Points, in no order, along strands that fork, close into loops and pass close to each other.
Two points are linked if the straight distance between their rows is under 76.3. Some points are linked to none.
kaz: [ 22  21  -2   4  -4  -2   3  28 -10 -18  27 -38   5 -16  11   4  10 -19
 -27 -13  12   6 -23 -15   1   0   2   9   9  12  -4  -4   6   5 -12   9
   3 -10  19  -7 -15  -6  30 -31  18]
nadu: [ 12  14 -23 -25   1   9  17 -18  -7 -30  -2  14   6  -7   5  -8 -17  12
   7   2  -2   9  27   1   9 -11   3  -9 -17   3 -15   1   3  -1   0   7
 -16 -49  16  -4 -19   4 -22  -8  -6]
beloz: [ -2   4  12 -10 -15  -2   2  29  -5 -27 -18  15  -5 -17   1  -9   2 -17
  22 -11   0 -13  18  -6   1  -4  11   4  -1  -1 -32 -15  10  -1  -2 -12
  -1   3   6 -17 -17  18 -11 -12  25]
tizo: [ 18   4   5  11 -17   9 -21  21 -32  16  -8  -4 -13  14  -1 -21  -5 -12
 -13  -5  20  -8   4 -18 -12  30  -6 -24  15  -2  -6  20  11 -11 -26 -10
   0   6   9   7   1  16  12   0 -22]
mame: [-14  -2  12  24 -24  17 -10  30   5  29   7  12   2   1  -8 -19   6 -24
  -5 -12   7 -30 -11  -4 -16  -6  -1 -16  22  -4   7  -3  13 -14  -9 -33
   1  23  -1  -2  -2   9   7 -11  -7]
Pud: [  1  16   5   1 -24  -9   6  -2  16 -20  13 -10  28  22  19   0 -17   7
 -28  22  21   3  -5  -6   4   4   3  10 -15 -10   3  -2  -9  11 -14   0
 -12 -34 -13  16  -4 -26  15  -7  -6]
Lemif: [-17 -17  41  22   0 -13 -25  15   4  11 -23   8   1  12 -21 -16  -2 -11
  -5   4 -18   3   4 -16  10  13  -2  -1  26 -10  -3  -3 -10  12   2  10
   1  22 -33   7   9  -2   4  15  23]
Bavik: [ 36   0 -12 -10  -5 -24 -14  -8   2 -20   0 -27   3  31  28  -7  30  10
  -2  11   6  13   0   8 -11  14  -1 -17 -12   5   9  22  -8   1 -17  -7
  -9 -15 -16   4  -1  22  -8  18 -15]
remoz: [-19   4  -8  -6   5 -25  18   3  12  -3   6   8   0 -13   8  34   1  27
   6   4 -16 -14  -1   6 -13 -38  -5  21   1   3  -4 -27   9   2  14 -11
   7   3  -2  -4   9   7   0   0   1]
Tolo: [-23   2   0   4  -1   1   4  -1   9  19  12   0   0  -4  -4   4 -27  -6
   3   2  -3  -7  -5   5   0 -13  -1  10   0  -1   7 -10   3   0   6  -8
   6  14   6   5   7 -24  14 -23  -3]
Reb: [-22 -13  16  19   5   8  -8   1 -13  16  -5  18   4 -20 -27  21  -8  18
  -7   6 -14 -15  -8 -15   7 -14 -13  11  26  -5  18 -22  -2   9  14  23
  10  15  -7  -3  20  -7  19  21  13]
vofel: [ 21   0  -6  -4 -18  -3   4  26 -23 -10  -8  31  10  -9   4 -12   8  12
  -4   1  12 -25  24  -8 -20  -1  -4  -1   1 -10 -10  -9   9 -15 -13  -4
  -2 -14   3  -9 -11  49  -6  16 -13]
Kobir: [ 12  -8   3  14 -10  -9 -15 -10   2  -9   8 -29   9  20   7   3   6   1
 -15  18  23  10 -25   3   6  22  -4  24 -18  -2  22  -4 -17   5  -5  16
   2   3  -9   2   2 -17  32   4   9]
Teb: [  2  23  -6  -9   4 -21  17  34 -21  18  13   3 -17 -12  22  13  -6   1
 -11 -13   7  -7  -9  -1 -16  -5   0  10   3  11 -14   2  28 -22   3 -15
  16  18  28 -11   7  20  14 -16 -21]
Fifu: [  4  -9   3  15 -26 -22 -21   1  23  -8  10 -36  23  21   3 -28  -8  -6
  -3  29  -7   2   6 -17   3  -7 -10  -2  -4  -6   2  -2 -20  15 -20 -17
 -18 -10 -22  10  -4  -9  10 -14   3]
vonot: [ 17   9 -18 -10  15   6  -4 -16 -17  -7   8 -31 -12  -1   0  -9 -19 -15
  -3  -6  -4  32   4 -12  15   7   3 -10   0  13 -15  16   0  15 -11  19
   2 -14  23   9  -8 -15   6 -21   2]
ralu: [ 14  -7 -29  -4   3  14  -7  -3 -23 -11  19 -20  -1 -26  -2  -1   1  -2
   9   0  10 -12 -11   7  -8  -1 -12  12 -20  13  16  -8  -3 -10  -2   3
   1   3  27 -30  -3   7  19 -18   1]
kif: [ -6 -18  13  11   1  -5 -13   8  -5  23 -10  22  -1   1 -14  -6   8   5
   5   0 -13 -14   9   1 -13  -1  -7 -14  24  -7  10   1  -2  -6   2  -1
   7  23 -23   3  12  23  -4  24  -9]
sive: [ 16   8   2   2 -32  21 -14  -4 -13 -13  -8  -8  -4  32  11  -8   0   1
  -5   6  43 -10  -7   0   3  40  -4  -5 -27 -15   4  13   7  -5 -20  -5
  -9 -13   5  -1   3 -12   9   4 -13]
libo: [  5   6 -10 -17 -17   4  17  -6  26 -23  10   1   8  13  27  12  32   8
   0   1  29 -19 -22  31 -22   4   4   6 -41  -2  11   6   0 -18  -1 -29
 -12 -17  -1 -11  -7   0 -18   1 -14]
ked: [ -7 -12  -9   7  17  17  -7  -7  -5  40  18 -16   4 -30 -24  -7 -14 -11
   1  -8 -28   4  -3  -7  -5 -30  -2 -21  30  22  12   2  -5   3   3   6
   2  22  13   0   3  -4   9 -19   1]
sola: [  7  13 -16  -4  -2 -17  10  18 -16 -18  27 -30   3 -17  12   3 -17 -11
 -12   6   0   4 -10 -14   4 -10   3  30  -8  12  -5 -21   8   1  -5   9
  11  -7  18 -12  -9 -10  36 -35  11]
Dev: [  0   1  14   5  11  11   3  25 -38  16 -20  37  -9 -22 -17  20   5  12
 -17  -9   5 -16   1 -20  -2   7  -4   3  28  -5 -12  -7  15 -10   8  23
  17  14   7  -7   9  20   7  32   5]
bis: [-15 -25  31  18   5  12 -23   6  -4  18 -27  23  -8   2 -28 -11  14 -13
   9  -5 -13  -8   4  -5   7  14  -4 -14  24  -9   6   4  -7   0   7   8
   1  27 -26   2   9   8 -10  29  12]
zak: [ -1  16   3 -12  -1   0  12   2   6 -21  -8  12 -11   8  13   9   7  -2
   9 -10  17  -2  -4  16  -3  16  10   7 -17  -3 -12   4  10  -4   6  -5
   0  -6   6  -4  -2  -6 -12  -5   0]
nat: [ 10  -5  -7  11 -18  -6 -12 -21  13 -18  18 -31  30  18   4   1  -8   5
 -19  32  14  12 -14  -6  11   7  -7  21 -22  -1  16  -8 -28  16  -9  14
 -16 -25 -13  11  -7 -28  23  -1   5]
gef: [ 19  -3 -15 -16  35 -13   8 -14 -19   1 -15   9 -25   0  15  11  21  19
  14 -12  -2  18  11  24  -1  21   3  -3 -11   9   0  23   4 -15  12  13
  15  13   3  -9  13  28 -21  27 -16]
Tez: [ -5  -7   1  -3 -18 -12  -5  29  -8   4  -8   6  -8 -16   0 -27  -6 -16
  23  -3 -11 -18  24  -8  -9 -16   2  -6   4   6 -15 -13   9 -13 -10 -32
   4  25   3 -17  -9  31  -4 -21   5]
tigim: [ 16  -5  -4   0   7 -20  -9 -11  -4 -10   4 -11  17   5   5  -4  -1  16
 -13  15  -9  16   6  -6   2   1  -6  -1   6   4  16   7 -16   7  -4  21
  -4 -16 -19   5   6   7  10  15  -7]
muz: [  5  24   0  -4   3   2  22  28 -20   9   6  20  -9  -7  13  30   5  12
 -19 -15  20 -15 -19   2 -16   7  -1   8   7   1 -10  -1  29 -20   8   2
   9   4  25  -8   8  13  10   8 -18]
zis: [ 10 -15  18  17  -9  14 -33  18 -31  12 -23   9 -11  11 -16 -18   6  -9
  -7  -8  14 -14  -3 -13  -5  37 -12 -11  14  -5   8   9   0 -10 -14   9
   3  17  -8  -7   7  20  13  21  -3]
Duka: [-13  -1 -16 -14  13 -20   9 -27  24   1  10 -21  -4  17   6  -6 -26 -13
  13  10 -17  22   4  11  10 -11   4  15 -26   2  -9   3 -11  11   3 -11
   2   0   1  24  -8 -29  -4 -27  -1]
luri: [  3   4  24  13 -17  18 -20  20 -27 -10 -22  14 -13  17  -6  -7  -4  -9
 -10  -3  32 -10 -12 -13   8  47  -2  10  -1 -16  -4   2  11  -8  -8  13
   5  10   0 -11   8  -2  27   8   7]
Tufez: [-11  19  11  -7  -5   3  20   4  16  -1  -6  28  -4  15  11   8   3  -1
  -1 -14  11  -4   1  13  -8   8  12 -10  -1 -11 -13  11  15  -7   3 -16
  -3 -11  -4  15   0  -3 -23   4 -15]
Tor: [  7 -18 -20  -9  26 -18 -11 -23   4  11   8 -28 -19   7   6   2  12  -2
  26  -3 -10  17  -7  28  -8   7  -2   3 -19  13  18  16 -14  -2   8  -3
  11  34  -2   1  13   5  -2   0  -7]
vimim: [ 20 -30   5  12  23  -2 -26 -16   7 -10  -6 -34  -5  -4 -16  -9  43 -17
  19  -5 -16  22 -16   1  10  15  -3   1   3  11  19   7 -23  14   3  21
   3  22 -11  -8   0   5   1  15  30]
Bek: [-17 -16  29  23   2 -15 -20   3  11   6  -5 -13   3   3 -19  -4   2 -15
  -1   8  -9  13 -14 -10  17   9   2  20  13  -5   1 -12 -15  19   5  16
   5  23 -18   8   4 -20  17   0  32]
Tafo: [-20   5  16  13 -11 -14   2  11  14  20   8   7   5  10   3   7  -9   4
 -12   7   5 -11  -9   5 -10  -5   1   5  11  -9   7  -7   4  -1   4 -14
   7  16 -12   9  14 -11  16  -1 -10]
bel: [ 11  -9 -20   4   3  32 -13  -8 -29  30  11 -10   6 -27 -21 -14 -21  -5
  -1  -6  -8  -5   9 -14  -7 -10  -7 -25  17  18  15   8   0  -5 -10   4
  -3   3  26  -6   2   4   9 -15 -15]
mivum: [ 26 -19  -9   4   5   2 -26  -9 -21   1  -5  -8   9 -15 -11 -16   4   5
  -3   8 -11   2  12 -13   4   4 -16  -7  11   8  23   5 -16   4  -9  20
  -2  -5  -4  -7   6  20  11  12  -6]
Nifes: [ -5   0 -19 -23  21  17  20 -31   7 -30  -9  19  -2 -14  -7  -2  -9  10
  21   0 -19  15  22   9  28 -13   1   2 -14  -1 -10  -7  -5   9  18  20
 -12 -37   8  -5 -16  -4 -28   4  13]
Mami: [  5   6  -8  -4 -11 -37   5  24  -3  -5  17 -11   6  -3  25  -7  -8   7
  -5  14  -6  -6   8  -2 -18 -21   1  10  -2   6   1 -11   4  -8  -7 -20
   6   5  -8  -9   2  22  18 -19 -14]
vanet: [ -3  11  14   9  -1  22   8 -15  19 -15   6  -3  23   7  -8   4   7  -3
 -25  -2  10  19 -16  -6  18   5   6  -3   7  -4  -4   2 -11  18   2  24
 -17 -36   1  13 -13 -32  -3   3  20]
kof: [-28   2  14   8  -4  11  15 -21  39  -1   5   1  20  -1 -18   7 -21  -9
  -2  10  -7   4  -4  -6  20 -20   8  15   0 -11 -11 -20 -13  24  10   5
  -8 -13  -5  16 -16 -43  -5 -14  25]
Zud: [  2 -17   4  10   9   7 -14  -7 -22  15   0  11  13 -21 -24   5  -6  16
 -14   9 -14  -7   2 -14   5  -5 -15   5  20   4  32  -8  -9   4   5  33
   5   1  -7  -3  20   5  20  21  -3]
nopim: [ -6  12   9   0  15  -9  21 -12  30 -17   8 -16   3   7  10  28  19  -8
 -13  -8   8  20 -28  11  14   4  17  28  -8  -2 -12  -7  -5  17  13  12
   4  -4   1   8 -14 -29  -4  -2  24]
voge: [-18   1 -10   0 -17  10   2   0  -4   7  11  -3   8 -14 -12 -17 -48  -7
   9  12  -7 -15  14  -9   4 -25  -4   5  -9   4   2 -19   5  -3  -9 -13
  -2  -1  10  -8  -2 -17  12 -45  -3]
zuvu: [-12  12  -5 -19   9 -31  21 -14  34 -18   7  -9   2  15  19   6 -10  -1
   9   6  -9  18   3  14   6 -13  12  22 -25  -2 -17  -2  -7  12   6  -8
  -2 -15 -10  15  -9 -22 -12 -19   2]
duvos: [ -4   0  -2  -6 -17 -28   4  -1  16 -14   2   9  25   6   7  -7 -28  23
   2  27 -17  -5  31  -3   2 -21  -6   7  -6 -11   3 -11 -12   6  -4  -5
  -9 -20 -28   7   2   5   3  -4  -9]
tomol: [ -5  23   9  -9  -1  -5  25   8  27 -26   9  -4   4  -2  21  30  25  -4
 -12 -15  18  -7 -29  15  -1  -3  13  24 -13  -4 -11 -12  12   2   9  -4
   2 -13   6  -5  -9 -14  -5  -7  13]
puvat: [  3  10  19   9 -19  -4  -8  18 -11 -23 -10   9  11  11   4  -4  -8   5
 -15   8  17  -6   1 -16   4  19   0  11   0 -15  -4 -10   3   3  -7  13
  -5 -12 -13  -4  -1   0  20   4   5]
muto: [ -8 -15  -5 -12  17  -5  -1  -8   7  14 -16   7  -7 -24 -13 -20 -16  -8
  29  -2 -47  16  33  -4  12 -34   4 -18  14  11 -16  -3  -4   6   7  -2
   1  14  -5   2  -5  18 -22  -8  10]
viv: [  1   0  -6  -1 -26  16   3  19 -20  -7  -1  30  -1 -14  -1  -7  -9   7
   9   3  20 -34   9   2 -14   2  -6   7 -18 -11   1 -13  14 -22  -4 -15
   0   0  14 -23  -1  24   6  -4 -14]
pasi: [-11  -5  -5  13   0   0   4  11  10  33  26  -2   8 -11   3  26  20  12
 -15   1   1 -24 -34  14 -28 -24  -9   3  15   7  29 -11   4 -14  11 -16
   5  25   4  -7  16   4  15   7 -12]
Kufoz: [ 14  -3   2   2   6 -11  -3 -19   9  -9  -4 -17   2  30  15  14  14  10
  -7   6  18  20 -19  19   5  26   6  14 -22   0  14  11 -11   3   1  16
   4   4 -14   7   5 -12   8  13   2]
pefed: [ -4 -11 -13 -10 -12  -4  -2  -6  12  -7  -4  19  15 -14 -10 -17 -20  10
  24  12 -23 -15  36   3  -2 -33  -8  -4  -9  -3   1 -13  -6  -1  -1 -18
 -10  -9 -14  -6  -4  18 -16 -12  -5]
goded: [ 21  19 -12  -5   8  15   5   5 -14 -10  17 -25  -2 -14   4   6   7 -13
 -21 -21  13  11 -13  -5   0   5   3  -7   5  19  -9  12   8   3  -8  13
  -1 -15  28  -4 -12  -9   8 -19   7]
mino: [  5   1  -8   4 -26 -20  -8  11   9 -11  21 -30  12  12  21 -18   0  -5
  -7  20   6  -1  -4  -7  -9  -6  -5   3 -11   0   6  -3  -7   3 -21 -25
  -4  -5 -10  -4   0   1  18 -22  -5]
Nutif: [ -1   1 -16  -9  11   1  -5 -25   0   2   1 -16  -9   9  -5 -20 -36  -9
  10   8 -18  30  20  -7  20  -4   0  -9  -4   2  -9  10  -6  16  -5   7
  -4 -12   7  17  -3 -18  -2 -18  -3]
Setu: [ -5   9  -3  -3  -1  20  12   3  -3  23  -2  29 -10   6  -2  -6 -10  -5
   5 -17   5  -4   8   6 -17   5   6 -24   9  -2  -7  21  17 -19   0 -21
  -5  -5  10  16   1   8 -26   0 -32]
norap: [ 11  -5   1   3  24   3   8 -31  14  -5  -7 -22 -14  24  14  18  35  -2
   4 -10  19  32 -30  31  14  34  12  15 -24   6   7  17 -11   4  13  17
  10  17  -1   8  -3 -21  -9  15  15]
kop: [-27   4  -2 -12  18  25  30 -29  24 -14  -6  31  -3 -12 -12  20  10  12
  11  -4 -16   5   4  13  19 -21   5  -5   0 -10  -7 -12   1   9  26  14
  -8 -25  -1  -3  -9 -17 -37  18  17]
Lif: [-31  -2  17   2  12  25  11  -8  14   4 -18  31  -5 -11 -21   6  -2  -4
  11  -6 -18   6  12  -3  22 -11   9 -13  19 -10 -13  -5   1  12  19  11
  -3  -2  -9   7  -3 -13 -27  14  22]
Vebab: [-34   2   9  14  19   4  12  -2  -9  24  -1  24  -6  -6 -14  42 -16  33
 -13   4  -9  -5  -8 -12   5 -17  -6  10  22  -9   5 -17  13   6  16  13
  14  10   0  11  29 -20   9  21   1]
zeg: [  6   5 -20 -17 -12  19   3 -17   0   4  -1  10  -9  14   1 -17 -14  -1
  15  -3   9  -7  17   8 -12   2  -2 -26 -20  -1   0  22   8 -14  -9 -30
 -15 -20  13  10  -2   3 -29 -10 -32]
zam: [-29   4  12  -3  -6  16  12  -6  24  -6 -11  23  11 -11 -17  -3 -30  -7
  17   4 -22  -1  21  -7  22 -28  10  -2   6  -6 -22 -18   1  14  11   1
 -10 -13  -8   6 -12 -21 -20 -14  23]
fas: [  3  10  -1 -10  14 -15  17 -19  31 -32  -3 -14   3  19  15   6  13  -4
   7   5  -1  32  -1   9  15  10  15  13 -17  -5 -17   6 -12  15   7   9
  -8 -20 -11  11 -13 -19 -15   2  17]
vetog: [ -2   8  27  15 -13  20  -5   6   0 -14 -11  16  15  11 -14  -3   4  -2
 -24  -3  15   0  -7 -15   8  19   2  -7  13  -9  -3   1  -1  10  -5  18
 -14 -26 -13   6  -7 -12   0  16  14]
zar: [-11  -5  -5  -8  36  19  18 -41  19  12   0  -3 -19  11   0  17  21   2
  14 -15   3  26 -18  33  13  13  11   3 -20   1   6  16  -4  -2  26   9
   7  14   6   5   1 -24 -28  12   7]
mimuf: [ -6   9 -14 -22  12 -19  17  -1   4   5   6   0  -8 -10   9   0 -13   2
   9  -9 -15   5  10   9 -12 -26   7  -2  -9  16 -14   6  13  -9   7 -18
   0  -3  12   1  -4   9 -16 -24 -15]
Vovag: [ 14   5  -1   3 -35   5 -10  -6  11   1  12 -27   6  37  22  -8   8  -2
 -18  17  36  -8 -15   3  -4  20  -1 -16 -24 -10  11  17  -4  -4 -27 -30
 -12 -16  -4  14   0 -16   2   1 -22]
vateb: [-18  -2  16  14 -10 -15   2  21   1  27  -4  30  -3  14   1  14  -3  14
  -4   3  -2 -21  -1   3 -18  -3  -5   3  17 -15   4  -6  13 -12   7 -12
  13  25 -21  11  21  11   7  20 -19]
nubez: [  6  -4   2  -7  12   3   2   1 -24   9 -23  30  -9 -17 -11 -14  -5   6
   1  -1 -17  13  36 -12  14   0   0 -18  17  -2 -11   9  -2  -1   1  15
   5  -5  -1   6  -3  26 -17  23  -4]
tota: [  2  -1  -6 -17  19  -8  18 -13   6 -12 -21  30 -22   5  10   8  24  19
  26  -9  -7   9  15  27   1   6   6  -1 -12  -4  -9  13   5  -8  20   0
   4   4 -12  -1   5  22 -40  27  -5]
Bukiv: [  3  16 -21 -13  10 -16  14  15 -23   1  24 -20  -8 -19  15   7 -22  -6
  -7  -9   3   1  -8  -5  -5  -9   1  22 -11  19 -12  -6  18 -11   2  -1
  13   4  35 -13  -3  -1  21 -37  -8]
robop: [ 15   6 -12  -2  -9 -12  -9  11 -15  12   8 -10  -7  20  20  -7  -3   3
 -10   4  15  -1  -1   3 -19  19  -4 -14  -4   4   7  23   6 -16 -18 -18
   5   7   2   8  12  14  10   0 -37]
zove: [ 16  11   0   1 -20  -3   2  19 -17 -14  -1  12  15   1   6 -12  -7   9
 -21   6  12  -9  16 -17 -11   2  -1  -9   9  -3  -9  -1   7  -3 -17   2
  -8 -28  -5   1  -8  19   6   3 -13]
Gaz: [ -8   4   8   1 -35  22  -6   3  11 -24  -7  11  12   8  -8 -20 -12 -11
  14   8  16 -19  12  -6   5   7  -2  -7 -16 -16  -8  -6  -4   6 -12 -17
 -16 -19  -3  -4 -11 -10 -11 -13   5]
nud: [  4   3  11  -4  20   9   5  13 -41  13 -30  35 -17 -17 -11   7  -5  13
 -17  -5   3   7  21 -23  14  21   2  -2  18  -6 -18   8  12  -6   9  33
  14   1   4  -1   7  20  -6  37   1]
Fuzip: [ -8  -8  10  23 -22  26 -18   6   5  29   7  -1   7  11 -13 -17  -1 -19
 -10  -5  13 -16 -11  -6 -14   6  -4 -26  17  -6  17  11   0  -4 -14 -24
  -9  11  -1  10   1  -9   4  -7 -12]
Damum: [ 17 -15 -15  -9  33 -26  -6 -15  -7   6  -1 -11 -15  -2  11  12  23  16
  15  -1 -16  17   1  22  -6   6  -4   6  -5  11  18  13 -10  -5  11  12
  18  26  -8  -7  20  21  -2  21 -11]
Muvez: [ 10   7  -3   0 -28  19   3   1  22  -7  12 -12   5  22  25   3  32  -8
 -12  -2  42 -18 -33  18 -13  19   4  -6 -33  -5  14  14  -1 -15 -14 -33
 -10 -10   6  -2  -5  -9  -7  -1 -14]
vatef: [ 19  17   8  -4   2  -7  -2   9 -19 -10 -22   8 -15  27  15  -9   5   2
 -16 -10  13  23  13 -12   3  34   9 -19   9  -3 -22  26   9  -1 -14  11
   0 -17  -5  15  -4  13  -9  16 -11]
bani: [-22  -6  -1  -3  26   0   5  -4  17  18   5 -15 -16 -22 -15   5  -4 -28
  20 -18 -29  14  -9   3   6 -22  12   6  13  15 -14  -4   4  12  15  -4
  11  29  10   3  -6 -12  -8 -25  23]
rasi: [-18   4   4  -2  10 -23  16   0   7 -14   1   4  -2  -2   9  34  -1  22
   2   8  -6   0  -6   4   3 -12   4  32  -5  -9  -5 -24   4  10  16  11
  12   2  -7  -3  10 -11   8   7  12]
Zerid: [-39  13   2  -9  20   9  35 -25  28  19   5  14  -8   8   8  44  -4  14
  -7 -12   5  -2 -24  17   8 -12   9  20 -12  -9  -6  -7  10   1  27 -10
   5  -5  15  17  10 -43 -20  -2  -1]
dus: [ 25 -22  -6   3  18  -6 -24 -30  14  -8 -14 -35 -12  18  -5 -18  40  -7
  24   1 -17  32  -4   8  16  17  -5 -15  -3   7  15  22 -23  14  -1  13
  -4   9 -13   2  -1   8 -15  23  14]
Dis: [  3   3 -14  -9  -6   6   5  14 -25  -7   8   5 -13 -22   5  10   2   4
   9  -4  18 -22 -11   9  -9   3  -8  23 -21   2   5 -14  13 -22  10  -3
  10  12  28 -38   4  15  20 -10   0]
Zope: [ -8   3  -7  -4  24  -2  17 -11  -1  22   3  19  -6  -7   1  17   3  21
  -6  -5 -18  12   4   8  -6 -13   1 -12  18   5   4   8   4  -4  15   9
   9   2  -3   8  16   6 -13  22 -18]
Notuk: [ -5  12  25  -3  -3   6  11  34   4 -29 -15  13 -10 -18   4  18  34 -19
  12 -25   7 -16 -12   0   1   3  14   9   9  -5 -29 -15  17  -2  11  -3
   3   9   6 -19 -16   9  -9  -1  38]
vopo: [ 16   7 -12 -11 -17  22  -3 -13 -17 -15 -15  15  -6  22   5  -7 -15  11
   7   6  26  -6  19   4   2  29  -5 -13 -24 -16   4  16   4  -8 -12  -6
 -10 -26   7   3   0   2 -16   7 -25]
Zege: [-18 -16  -3  -1  18  -3  -2  -2  11  27   3  -7  -8 -33 -19  -1  -9 -12
  24  -8 -43   2   7  -2  -2 -41   3  -8  22  19  -6 -13  -1   5  10  -5
   9  32   3  -4   0   7  -6 -18  15]
Belir: [  8   2  10  12 -27  -1 -27  -5   7  -3  -3 -28   7  26  -6 -30 -14 -14
  -2  15  -1   9  12 -24  13   9  -6 -18   6  -7  -7  13  -8  23 -25  -7
 -19 -17  -9  16  -5 -18   4  -7   4]
poder: [  3   6  -9  -4  12  17  14  16 -40  29  -4  30   2 -40 -15  16 -11  18
 -14 -10  -4 -12  14 -18  -8 -17  -3  -6  25   8 -10  -9  17 -13   3  16
   9   1  33  -8  -1  21   1  14  -6]
tinev: [-16  17  10   0 -28  -7  14   6  18  -6   8   3  13  21  12  -8 -34   0
 -14  15  20  -9   4  -3   3  -1   6   7 -20 -16  -3  -7  -1   1 -12 -22
  -5 -16  -8  18   3 -29   8 -21 -16]
dol: [  0 -11 -14 -14  10  13   0 -16  -6   8 -16  23  -4 -18 -15 -22 -25   4
  24   2 -27   7  43  -3  16 -21  -5 -20   1   2  -4   1  -6  -1   4  -1
  -5  -7   7   3  -4  13 -22  -2  -6]
Vazez: [ -8  -3 -14  -7  31   8   9 -23  10   5   9 -19 -17  -7  -6  10   5 -23
  17 -19  -5  17 -19  20   4   2   8   8 -10  13  -3   8   0   5  15   6
   7  17  20   2  -9 -23 -12 -17  10]
lar: [ 17  -5 -17  -1  13  13   5   5 -35  36   8  20   4 -32 -12   9   2  18
 -11  -7  -5 -13   6  -5 -19  -9 -11 -12  19  12  13   1   7 -18   4  12
   7   7  25  -7   9  27   3  19 -26]
lubut: [ -9  18  -1  -6  16   9  23   3 -12  27   4  22 -12   9  10  39 -11  16
  -9 -10  19  -3 -18  10  -8  18   2   8  -3  -3   2  10  25 -22  16   2
  10  11  20   2  21 -14  -1   8 -26]
pige: [-12  14   0  -1  -3  22  22 -11  23 -11  16   2  28 -11  -7  14  -8   2
 -21  -1   0  -2  -9  -4   8 -25   8   3   7  -1  -5 -14  -2  15   8  13
 -15 -36   7   5 -17 -30  -5 -10  15]
zat: [ -9   1  -2   4 -16   1  -8  24 -21  12   1  -2  -7 -21  -4 -23 -30 -15
  12   1  -6 -15  17 -16  -1 -15  -2   5   2   8 -12 -17  10  -9 -12 -18
  10  23  17 -15  -4  10  18 -36   5]
kol: [ 13  -4  -8  -6  -1 -34  -4 -12  19 -22   4 -14  22  23  19  -2  -9  23
  -5  29 -10  19  15   2   2  -2  -3  13 -14  -7  12   3 -20  10  -4   9
  -9 -22 -32  10   4   1   4  12  -7]
Tira: [-24 -15   9  14  -2 -10  -9  -2   6   8   1  -7   0  -3 -17  -3 -25  -7
  15  15 -14  -1   1  -2  13  -8  -5  26   2  -5   8 -21 -10  16   8   7
  10  25 -12   3   5 -21  21 -12  18]
Sivid: [ 20   9 -14  -8  -6 -22   0   2   6   2  15 -15   6  22  29  -1  11   6
 -20   5   8  10  -5  10 -20   2   5 -22  -1   6   6  23  -1  -6 -17 -16
  -6 -13 -11  13   2  14  -1   4 -33]
bavas: [ 25 -14 -12   0   7   4 -17   4 -38  17  -1  -1   6 -35 -15 -17  -4   4
  -7  -2 -11  -3  23 -20  -6  -8 -12 -13  19  18  10   2  -5  -2 -11  14
   6   5  17 -11   1  31  16   7  -7]
vad: [-15  12   2   4 -16 -20  18  23  14   3  14   9  12  -8  13  12   1  13
 -14   5  -6 -22  -7   0 -19 -34  -1  12  11   0   0 -23  14  -6   2 -22
   3   0  -6  -5   5  10   6  -8  -6]
tibi: [ 13  -6  26  13  10   5  -9  25  -8 -10 -13   5   1  -8 -15   1  42 -11
 -17 -21  -8  -2 -11 -13  -3   9   3 -16  31   4  -9   1  -2   2   0  22
  -2  -2 -13  -7 -10  19  -5  27  28]
dideb: [  1 -18 -24  -6  11  -8  -9 -17  -7   6  16 -21  -7  -8   1   3  -9   2
  17   8  -2  -5  -8  19  -4   0 -10  20 -24   8  27  -4 -10  -6   6   1
  11  23   7 -13  11  -1  18 -11  -7]
legog: [  4 -20  14  17   3  -7 -26  -4  20   1   3 -31   0   8  -8 -11  38 -24
   9  -7  -2   5 -23   4  -4   7  -3  -6   8   6  10   4 -23  12   0  -6
  -3  25 -10  -3  -7  -1   5   3  25]
sedap: [ -9  -8  19  23 -24   8 -25   1   1  20  -4  -3   7  20 -17 -28 -23 -10
 -13   8   2  -2   5 -19   2   6  -4 -22  19  -7   6   8  -7   9 -20  -9
 -11  -2 -11  18   4 -15   9  -7  -6]
derig: [  5 -20   9  13  -4  21 -28  10 -15  -1 -12   0 -13  -6 -14  -9  24 -18
  15 -13  11 -18 -12   5  -5  25  -7  -6   2  -2  11   1  -5  -6   0   1
   4  29   1 -24   0  15  11  10  11]
rekib: [ -2  -9  13  13  -9  -6 -19  14   7  -4  -1 -14  -7   6   3 -13  29 -21
  11  -9  10 -13 -14   6 -10  12  -2  -1   3   0   5  -1  -5  -1  -4 -18
   3  27  -7 -11  -3   6  11  -1  14]
von: [-15  -3 -12  -5 -13  33  -3 -18   4  10   6   0   7  -4 -20 -21 -40 -13
  16   1  -5  -9  15  -8   3 -18  -1 -15 -10   2   0  -5   1   2  -8 -18
 -17 -16  15   5  -7 -25  -9 -37  -4]
vufu: [ 41 -16 -15  -3   0  -4 -28 -25   6 -17  -8 -38   0  18   3 -19  42   0
  17   7  -8  11   1   1   4  12 -11 -25  -4   7  15  21 -18  12 -14   4
 -18 -14  -9  -6  -6  19 -18  26   1]
nusu: [ 13  -8   1  -9  17 -29   6  -9  17 -24 -15   9   1  17  19  11  37  26
  16   3  -9   9   9  23  -4   7   2   5  -8  -7   7   5 -11  -2  12   6
   0  -1 -32  -4   6  26 -21  35   0]
bire: [  6   2  28   8  14  -4   5  32   5 -22  -6  -3  -1 -16  -2  19  50 -15
  -5 -24  -8  -3 -18  -9   4  -2  13   3  32   2 -18  -9   5   7  11  14
   2   7  -8 -12 -13  12  -5  12  46]

A tip is a point with one link. Name the tips that can be reached along the links from each point below, in the order of the rows.
ralu => nadu, nusu
tomol => libo, lubut
Kufoz => Vebab, tinev
Lemif => mame, rasi, tibi, von

A fork is a point with three links, a tip a point with one. Leave the first point through the second and follow the links. Name the first fork or tip that comes.
tinev, Pud => Zege
vopo, zeg => lubut
Nutif, Duka => libo
tizo, robop => zis
nusu, tota => puvat

Name the points in between on the shortest way along the links from the first point to the second, in order.
robop, Dis => tizo > zis > luri > puvat > zove > vofel > viv
norap, Reb => zar > Vazez > bani > Zege > ked > bel > bavas > mivum > Zud
Muvez, tomol => Vovag > sive > vopo > zeg > Setu > Tufez > zak
puvat, dus => luri > zis > derig > rekib > legog > vimim
